Each scene shows the same named points in several views. A view is turned or mirrored, and shifted as a whole, has a little noise and may leave points out.
In the rows, zero is written as 100.

Scene 1
View 1
J_600: [ 92, 125,  90, 103,  70,  59,  96, 112,  96,  69,  88, 100,  83, 114,  92,
  89, 116, 110,  85, 124, 117,  95, 121,  88]
J_517: [ 79,  83,  75,  96,  42,  98,  87, 102, 108, 108, 100,  93,  99, 117,  71,
 134, 136, 108,  69, 101, 113, 123, 129,  67]
J_792: [ 89, 114,  89, 104,  67,  63,  98, 114,  93,  72,  86,  99,  90, 116,  93,
  97, 125, 106,  86, 113, 124,  91, 123,  79]
J_901: [ 88,  93,  84, 108,  66, 101,  67, 103,  85, 109,  89,  91,  89, 117,  92,
 110, 136, 113,  69, 100, 115, 125, 115,  78]
J_395: [ 93, 116,  87, 103,  67,  77,  83, 107,  93,  86,  90,  96,  84, 114,  88,
  96, 121, 114,  77, 118, 112, 110, 118,  88]
J_508: [ 83,  84,  84, 109,  62,  94,  82, 114,  87,  95,  85,  92,  97, 117,  93,
 115, 144, 104,  79,  93, 128, 106, 121,  64]
J_910: [ 81,  93,  76,  94,  45,  92,  87, 102, 108, 102, 101,  95,  95, 116,  72,
 127, 130, 109,  70, 107, 111, 121, 128,  74]
J_312: [104, 126,  94, 118,  96,  97,  43, 102,  70, 110,  82,  88,  69, 116, 111,
  72, 118, 128,  64, 119, 103, 136,  94, 110]
J_460: [ 89,  87,  86, 114,  73, 100,  70, 111,  77, 103,  80,  89,  92, 117, 102,
 107, 145, 109,  76,  92, 126, 114, 115,  71]
J_180: [ 86, 111,  77,  92,  47,  84,  85,  95, 114, 100, 105,  97,  86, 115,  67,
 117, 114, 115,  66, 124,  99, 126, 125,  89]
J_645: [ 89,  88,  87, 115,  76, 105,  61, 110,  74, 111,  82,  87,  89, 119, 103,
 104, 145, 112,  72,  92, 122, 123, 111,  76]
J_63: [ 85, 101,  75,  93,  43,  94,  81,  96, 113, 108, 106,  94,  91, 115,  67,
 125, 121, 115,  64, 118, 100, 131, 126,  83]
View 2
J_508: [ 81,  80, 109,  92,  74,  83, 103,  94,  95,  76,  73, 106,  82,  81,  87,
  96, 139,  99,  84,  63, 113,  43, 124,  86]
J_600: [ 95,  81, 122,  70, 103,  41, 120,  86, 119,  93,  76, 114,  70, 102, 100,
 100, 108, 106,  77,  79, 121,  63, 129,  99]
J_910: [ 92,  92, 118,  91,  81,  83, 107,  81,  85,  70, 107, 111,  65, 100,  99,
 105, 137, 103,  71,  52, 125,  39, 114,  96]
J_460: [ 86,  71, 107,  97,  63,  94, 103,  97,  98,  80,  65, 101,  86,  88,  99,
  92, 137,  98,  92,  65, 121,  58, 128,  83]
J_395: [ 99,  80, 120,  79,  87,  63, 117,  84, 111,  87,  83, 108,  70, 107, 109,
  99, 117, 105,  82,  71, 128,  64, 126,  97]
J_312: [118,  58, 110,  89,  60,  91, 122,  89, 119, 101,  67,  94,  79, 130, 145,
  90, 115, 103, 106,  72, 149, 104, 132,  91]
J_63: [ 97,  94, 120,  93,  79,  88, 109,  77,  82,  69, 118, 110,  60, 108, 107,
 108, 139, 104,  70,  48, 132,  41, 111,  99]
J_180: [103,  93, 124,  85,  87,  74, 114,  74,  93,  76, 117, 113,  58, 117, 112,
 108, 128, 107,  69,  55, 137,  51, 113, 105]
J_901: [ 95,  75, 110,  97,  65,  95, 107,  90,  94,  77,  83, 102,  78, 101, 109,
  97, 136,  99,  88,  59, 128,  59, 123,  89]
View 3
J_508: [ 82, 116, 115, 115, 107,  93, 128,  90,  92,  85, 110,  83, 104, 106,  87,
 123, 112, 130,  99, 117, 153,  80, 120, 143]
J_180: [103,  98, 110,  88, 125,  93, 125, 114, 104,  64,  98,  59, 106, 111, 101,
  92, 123, 136, 114,  85, 122,  99, 106, 117]
J_901: [ 89, 113, 111, 104,  98,  86, 129,  95,  88,  80, 100,  82,  91, 119,  96,
 108, 117, 124,  98,  96, 140,  91, 122, 134]
J_600: [100, 132, 108,  88, 131,  95, 135, 113,  88,  73, 102,  88, 133,  80, 119,
 117, 104, 120, 115,  89, 136, 126, 131, 115]
J_792: [ 95, 131, 109,  96, 129,  95, 133, 106,  89,  76, 107,  87, 131,  82, 110,
 122, 103, 123, 111, 100, 142, 116, 128, 124]
J_645: [ 85, 121, 112, 110,  87,  81, 131,  89,  81,  85, 101,  93,  87, 123,  96,
 113, 114, 117,  93,  99, 147,  90, 131, 139]
J_63: [100,  94, 110,  93, 118,  95, 124, 109, 106,  67,  99,  57,  98, 116,  94,
  93, 125, 139, 112,  91, 125,  90, 105, 123]
J_460: [ 85, 125, 112, 108,  98,  86, 132,  93,  83,  86, 103,  93, 101, 110,  99,
 120, 109, 120,  97, 102, 150,  96, 131, 139]
J_395: [ 98, 123, 108,  92, 117,  90, 133, 109,  89,  73,  99,  83, 114,  99, 112,
 108, 109, 122, 110,  86, 133, 114, 126, 121]
J_910: [ 94, 100, 114, 101, 121,  97, 124, 104, 103,  71, 105,  61, 104, 110,  90,
 103, 121, 139, 109, 104, 134,  85, 106, 130]
J_312: [101, 129, 103,  86,  76,  70, 138, 106,  67,  78,  83, 104,  80, 133, 125,
  97, 114,  99,  98,  57, 122, 125, 146, 120]
J_517: [ 88,  95, 115, 108, 122,  99, 122,  98, 109,  73, 109,  56, 104, 109,  80,
 107, 123, 145, 107, 116, 141,  72, 101, 136]
View 4
J_901: [ 90, 104,  88, 112,  86, 118,  90, 107, 110,  89,  94,  87,  95, 133,  80,
 130,  95, 117,  86, 111,  72, 120, 101, 134]
J_460: [ 97,  94,  81, 113,  86, 130,  93,  92,  98, 107,  99,  91, 101, 139,  70,
 117,  95, 125,  85, 111,  73, 117,  83, 134]
J_517: [120,  93,  87, 106,  87, 132, 106, 132, 113,  95, 103,  66,  93, 123,  91,
 156, 117, 113,  93, 110,  89, 124,  99, 130]
J_792: [115,  89,  98, 107, 105, 117,  96, 132,  88, 109, 106, 118, 105, 134,  99,
  94,  97, 119,  88,  99,  94, 100,  98, 128]
J_910: [109, 100,  92, 108,  91, 123,  99, 133, 110,  91, 100,  80,  92, 125,  95,
 144, 109, 113,  91, 109,  86, 119, 107, 130]
J_63: [ 99, 107,  96, 110,  91, 116,  95, 138, 117,  78,  95,  81,  89, 123,  98,
 148, 105, 108,  88, 110,  81, 120, 118, 131]
J_645: [ 87,  98,  82, 114,  85, 127,  89,  85, 103, 102,  96,  89,  99, 140,  66,
 118,  92, 125,  84, 112,  68, 120,  86, 134]
J_508: [112,  87,  83, 110,  88, 133,  99, 107,  98, 111, 103,  86, 101, 134,  78,
 122, 104, 122,  88, 108,  83, 117,  84, 130]
J_600: [108,  95, 103, 108, 109, 109,  94, 137,  90, 103, 103, 127, 104, 132, 104,
  87,  92, 116,  88,  96,  93,  97, 106, 130]
J_312: [ 51, 121,  96, 119,  93,  97,  72,  86, 105,  78,  82, 124,  96, 143,  75,
  91,  63, 120,  78, 109,  56, 107, 111, 140]

In a view up to two points have been moved. Name them for each view, in the order of its rows, or write -.
view 1: J_517
view 2: J_63
view 3: J_508, J_460
view 4: J_901
